A landscape with many valleys, sampled at points; each row gives a point and its height.
From any point a ball rolls to the lowest of the 2 points nearest to it. It stops when none of these is lower. Distance is the straight distance between rows; heights are no part of it.
J_340 (h 392): [130 125 124 133 190  98 145  83 127 114 140 111 142 144  91 148 151 119
 182 131  94 114 157 143]
J_60 (h 667): [139 137 108 151 127 108 108 186 153 101 140  50  97  81 162 125 164 136
 109 143 176  76 111 137]
J_426 (h 406): [141 185 181 161 144 161  95 114 136 104 120 170 135 142 132 119 110 101
 165 118 120  97 108 132]
J_68 (h 556): [106 132 131 110  86 182 108 132 143 169 178 102  74 147 110 147 134 153
 131 139 110  88 120 121]
J_719 (h 543): [ 84  62  95 160 129 136 110 105 100 177 145 145 116 175 104 138 183 123
 153 113 125 157 159 104]
J_612 (h 681): [131 120 178 162  94 145 146 114 124 112 146 110 152 158  62  74  86 156
  83 107 136 117 130 161]
J_385 (h 302): [144 185 183 172  75 119 113 115 123 173  97 164 172 104 135 133 111 116
  78 103 108  98 135  75]
J_331 (h 497): [ 83  76 134 115 138 135 109 127 146 148 138  89  65 151  85 180 116 133
  99 144 120  72 110 123]
J_290 (h 630): [133 128  86  91  83 107 162 111 130 153  89 154 143 119 134 169 178 125
 141 137 100 158 150 112]
J_420 (h 580): [ 75  68 144 165 154 168  64 107 134 137 146 165  91 171 110 141 148 109
 108 122 142 139 128 109]
J_322 (h 430): [137 152 194 124 127 107 128 110 141 141  91 165 180 137 173 107 120 147
  89 155 134 169 114 114]
J_386 (h 658): [125 101  98 109  99 122 126 135 135 122 110 130 144 145 137 136 152 145
  87 154 156 169 127 112]
J_357 (h 693): [138 148 119 143  54 130 162 142 112 119 133  99 146 108 109  76 104 187
  84 122 160 116 138 144]
J_499 (h 273): [161 158 154 145  72 129  91 143  40 141 150 124 198 101 104 134 151 115
 112 103 115 192  95 114]
J_510 (h 513): [160 154 114 148 179 152  96 147 133  57 170 140 126  87 166  89 150 128
 166 135 165 146 121 149]
J_33 (h 494): [115 120 186 136 110 181 157 128 141 166 134 185 153 117 117  86 104 183
 143 149 107 100 145 121]
J_616 (h 549): [ 96  73 112 137 105 176 126 153 110 157 174 125 143 148  95 106 158 156
 165 134 124 139 143  97]
J_389 (h 611): [187 188 177 157  92 136 101  82 150 148 136  95 110 138  86 126 136 161
 100 138 111  99 136 139]
J_947 (h 307): [143 155 102 190 129 148 107 131 137 141 131 117 153 107 193 120 186 130
 170 112 155 113 160 105]
J_20 (h 593): [101 100 127 102 128 183 131  72 153 148 101 210 110 151  79 160 146  97
 159 130  71 137 144 125]
J_102 (h 436): [ 86 112 143 112 158 135 124 139 128 120 137 133 105 158  91 140  70 107
 137 112 117  98 101 138]
J_813 (h 612): [ 74  83 146 112 194  91 115 108 131 192 117 153 112 186 151 144 128 110
 145 121  85 161 149 117]
J_966 (h 294): [108 122 174  83 117 113 133  78 159 122  52 160 114 149 122 173  81 114
  75 137 132 140 111 121]
J_895 (h 575): [127 140 134 147 196 124 139 146 166 143 153 100 147 158 156  95 117 122
  98  90 107 135 167 121]
J_257 (h 557): [154 127 112 165 214 117 157 159 147  83 156  75 139 130 122 113 102 100
 121  99 124 104 127 153]
J_864 (h 523): [136 141 164 138 103 156 136 167  85 172 144 120 136  92 131  91  91 159
 173 134 118  87 117 132]
J_450 (h 353): [135  87  88 145 187  93 141 128 137  85 151 126 104 100 158 110 173 167
  85 159 153 175 162 120]
J_92 (h 304): [144 102  85 148 104  94 164 128 124 142 104  88 171  78 143 140 160 168
 137 142 144 113 167  91]
J_515 (h 539): [158 137 127 116 176 127 125 129 158 128 123 118  92 151 180 154 150 139
 150 151 140 120 140 150]
J_55 (h 631): [114 140 123 146 113 172 107 151 168  65 171 131  79 118  98  38 134 147
  90 130 150 103 113 143]
J_584 (h 257): [140 148 134 187  90 111 122 127 127 163 110 127 171 105 152 122 164 172
 110 129 139 112 150  85]
J_637 (h 337): [135 135 185 113 120 120 120 155  74 117 132  97 199  89  93 136 131 138
 134 147 126 150  71 122]
J_720 (h 669): [122 136 163 116  51 183 125 118 152 107 137 152 108 146  64  72 106 157
  49 114 132 132 129 138]
J_64 (h 341): [164 102  86 154  95 107 151 137  90 158  70 108 162  95 177 122 116 143
 183 112 178 117 174 113]
J_909 (h 476): [130 102 138 103 150 172 161 181 120 141 128 122 185 141 163 113 117 124
 142 142 111 172 118  93]
J_893 (h 655): [146 101 181 162 156 179 124  76 151 144 131 144 141 206 106 132 142 135
 119 131 114 177 141 136]
J_208 (h 384): [114 108 103  82  82 161 129 159 101 173 127 111  90 151 132 180  94  91
 170 146 140  91  77 142]
J_143 (h 481): [165 162 157 121 117 122 138 160 100 155 115 172 220  79 168 121 135 106
 136 125  84 170 123  75]
J_85 (h 449): [146 161 187  97  76 162 135 122 116 158 104 193 133  98 118 121 124 164
 121 170  80 110 116 116]
J_734 (h 694): [ 84 112 106 159 120 131 120 195 159  85 126  96  78 114 136 106 123 130
  59 134 169  52  82 132]
J_73 (h 592): [102 111 156 126 168  89 140 127 139 192 122 128 192 153 140 115 112 107
 115 100  68 152 146  98]
J_982 (h 718): [132 132 140 153 167  86 131 122 116  78 140 127  77 152 154  97 117 154
  93 132 186 140 117 203]
J_417 (h 512): [160 183 113 102 106 134 143 165 110 152  88 162 186  98 174 151 111  68
 161  99 110 130 128 101]
J_999 (h 635): [ 85 185 121  94 101  85  87 112  96 142 182 145  87  87 127 104 147 120
 164 117 120 142 134 163]
J_474 (h 721): [136 180 120 106 143  80 164 114 149  93 147  95 152  97 142  83 152 158
 114 119 113 163 183 130]
J_316 (h 668): [156  66  37 144 130 150 148 134 126  96 112  71 111 137 129 163 127 104
 179 127 163 116 135 130]
J_674 (h 574): [114 138 113  84 150  55 109 108 113  86 135 107 150 114  99 175 171 109
 116 127 112 192 112 119]
J_896 (h 728): [101 112 134 133 185  94 135 155  83 123 143  84 104 134 138 111  96 154
 157 137 168 134 130 195]
J_868 (h 239): [117  86  47 110 188 100 130 111 129 119 154 157  85  96 176 137 188 122
 148 161 160 167 159 129]
J_11 (h 303): [135 123 127  72  68 141 137 136 124 161 113 115 109 173  98 183  96 118
  93 134 112 131 100 134]
J_686 (h 579): [125 191 105  87  95  91 118 100 112 143 140 161 131 101 136 151 167  95
 168 106  90 146 138 137]
J_804 (h 194): [119  67 166  88 109 129 132 109 101 148  58 140 133 172  91 178  85 114
 107 151 111 143  78 112]
J_214 (h 613): [ 88  93 174 174 159 172  96  96 169 109 138 145  74 146 109  97 105 147
  69 122 162 104 136 138]
J_312 (h 204): [204 179 116 144  55 168 125 130  54 153 148 147 175  99  91 134 136 111
 145 101 107 161 145 129]
J_773 (h 578): [124 166 126 118 114 127  83 124 145  83 179 155  82  96 120  76 164 132
 138 151 154 141 114 135]
J_794 (h 553): [155 159  85 120 142 108 107 147 130 129 104 137 146  82 187 179 143  70
 194 114 151 106 107  96]
J_590 (h 707): [144 194 162 156 128  98 115 114 141  82 121 131 122 141 129  83  97 114
  81  96 169 128 111 189]
J_329 (h 362): [134 113  87 165 111  80 162  97  91 162  63 128 146 167 158 122  89 113
 175  96 161 130 157 145]
J_908 (h 506): [101 146 139 135 174 124 130 158 137  42 149 103 115 108  94 112  97 111
 127 126 133  69  90 153]
J_962 (h 390): [104 138 149 149 148  83 158 111 121 147 113 132 133 164 138 137  69 120
 147  99 132 102 135 158]
J_256 (h 360): [140 119  72 123 131 134 107 128 133 132 149 132 118  82 218 123 181 124
 187 127 165 166 169 127]
J_988 (h 638): [140 150  92 105 150  92 109 164 116  94 164  51 109  79 187 144 149 116
 121 100 171 143 114 147]
J_750 (h 633): [ 82  74  95 128 219  87 139 130 113 150 127 111 103 149 155 115 106 103
 184 103 101 159 163 148]
J_561 (h 496): [130 150 101  83 136 112 116 102 127 107 166 115 133 120  85 173 160  96
 164 129  73 138 127 138]
J_43 (h 717): [ 60 115 109 136 143 102 100 161 160  97 142 123  89 107 131 107 140 138
  72 128 136 102 128  99]
J_902 (h 482): [134 164 148 123 187 103 127  77 161  95 139 141 103 126 125 128 134 157
 143 156 111 105 150 159]
J_170 (h 695): [135 137 196 166 149 143 130 108 139  91 127 100 132 169  85 120  69 108
  67  94 139 122  84 176]
J_602 (h 274): [185 200  96 150  48 127 115 143  83 141 140  99 156  89 125 120 118 122
 141  90 146 118 130 144]
J_948 (h 614): [154 136  93 107 149  72 116 125 102 119 129  63 151  91 167 166 176 120
 145  95 138 184 146 130]
J_484 (h 295): [114  57 181 138 125 112 152 117  92 187  85 112 176 151  83 156 101 120
 126 152  74 127 103  94]
J_850 (h 705): [146 143 123 117 125  83 182 122 149  95 127  82 134 135 115 107 115 184
  92 147 155 125 155 166]
J_807 (h 510): [107  84 109 104 153 160 131 165 127 161 140 128 131 131 148 143 144 106
 195 136 105 141 120 102]
J_761 (h 415): [151 108  70 129 191 125 156 153 164  68 156 128  65 126 143 120 137 138
  47 135 157 136 127 140]
J_47 (h 654): [136 148 151 126 112 171 141 144 193  97 126 136 116 141 127  73 105 143
  73 128 121 111 132 114]
J_651 (h 649): [138  65  62 142 183 124 158 138 116 144 103  90 107 139 169 111 104 113
 207 122 145 127 166 145]
J_57 (h 350): [168 152 168 174 118 158 135 109 136 116  94 185 188 124 109 125  99 105
 118 110 103 121 130 101]
J_799 (h 746): [ 87 145 115 109  79 123  86 127 168  91 124 128  82  98  89 134 114 121
  62 111 123  61 107  90]
J_509 (h 680): [140 133 142  86  78 150 108 155 130  70 129 141 114 134 126 105 123 140
  72 144 166 178  69 129]
J_551 (h 535): [ 92 109 137  96 104 171 151 119 124 187 131 213 133 143 115 109 130 128
 169 132  73 128 147 115]
J_934 (h 555): [ 99 133 141 125  90 129 111 155  65 178 137 172 127  68 148 134 128 146
 196 164 145  90 111 132]
J_757 (h 591): [147 162 191 135  92 171 112 132 136 161 148  84  86 159 108 108 105 178
 107 139 127  66 107 149]
J_803 (h 395): [ 95 126  97  68  79 109 117  95 135 148 142 127  85 157  91 181 153 114
  79 117 100 145 131 125]
J_618 (h 258): [128  97  76 106 192  93 154 120 155  89 101 118 101 148 108 185 111 100
 116 142  99 123 132 112]
J_435 (h 453): [167 161 175 107 136 150 119 156 143 165 123 127 177 135 188 110 149 114
 129 128 118 180 112 118]
J_705 (h 636): [156 128 128 143 140 160 153  76 164 154 104 167 126 195 120 147 130 119
 144 118  97 128 174 133]
J_798 (h 369): [118 117  98 101 129 116 126 123 167  82  76 141 114 142 123 194  97  82
  82 117 140 118  89  96]
J_112 (h 571): [163  88 142 152 181 135 154 142 143 130 126  75 113 124 133 151 143 179
 158 187 140  91 137 142]
J_326 (h 393): [142 149 181 106  75 115 136 132  78 142  98 159 170 100 128 126 121 145
 125 163 142 145  99 133]
J_183 (h 489): [ 86  77  74 113  77 128 102  99 104 171 146 139 107 135  77 179 165 101
 148 125  99 125 117 102]
J_677 (h 100): [110  70  85 118 169 143 176 125 155  71 116 158 117 141 108 115 104 131
 140 153 119 141 140 121]
J_449 (h 461): [149 156 107 154 131 162 123 140 123  93 128 155 141 115 137 111 119 103
 191 127 169  93 108 147]

For each start below, name the point where the ball stops.
J_612 => J_584
J_43 => J_340
J_651 => J_584
J_799 => J_340
J_705 => J_312
J_616 => J_312
J_143 => J_312
J_999 => J_584
J_389 => J_584
J_864 => J_312

Write out the way that a ball takes from each point below.
J_417 => J_143, J_435, J_322, J_326, J_637, J_499, J_312
J_590 => J_170, J_612, J_720, J_47, J_55, J_773, J_510, J_449, J_426, J_57, J_385, J_584
J_357 => J_612, J_720, J_47, J_55, J_773, J_510, J_449, J_426, J_57, J_385, J_584
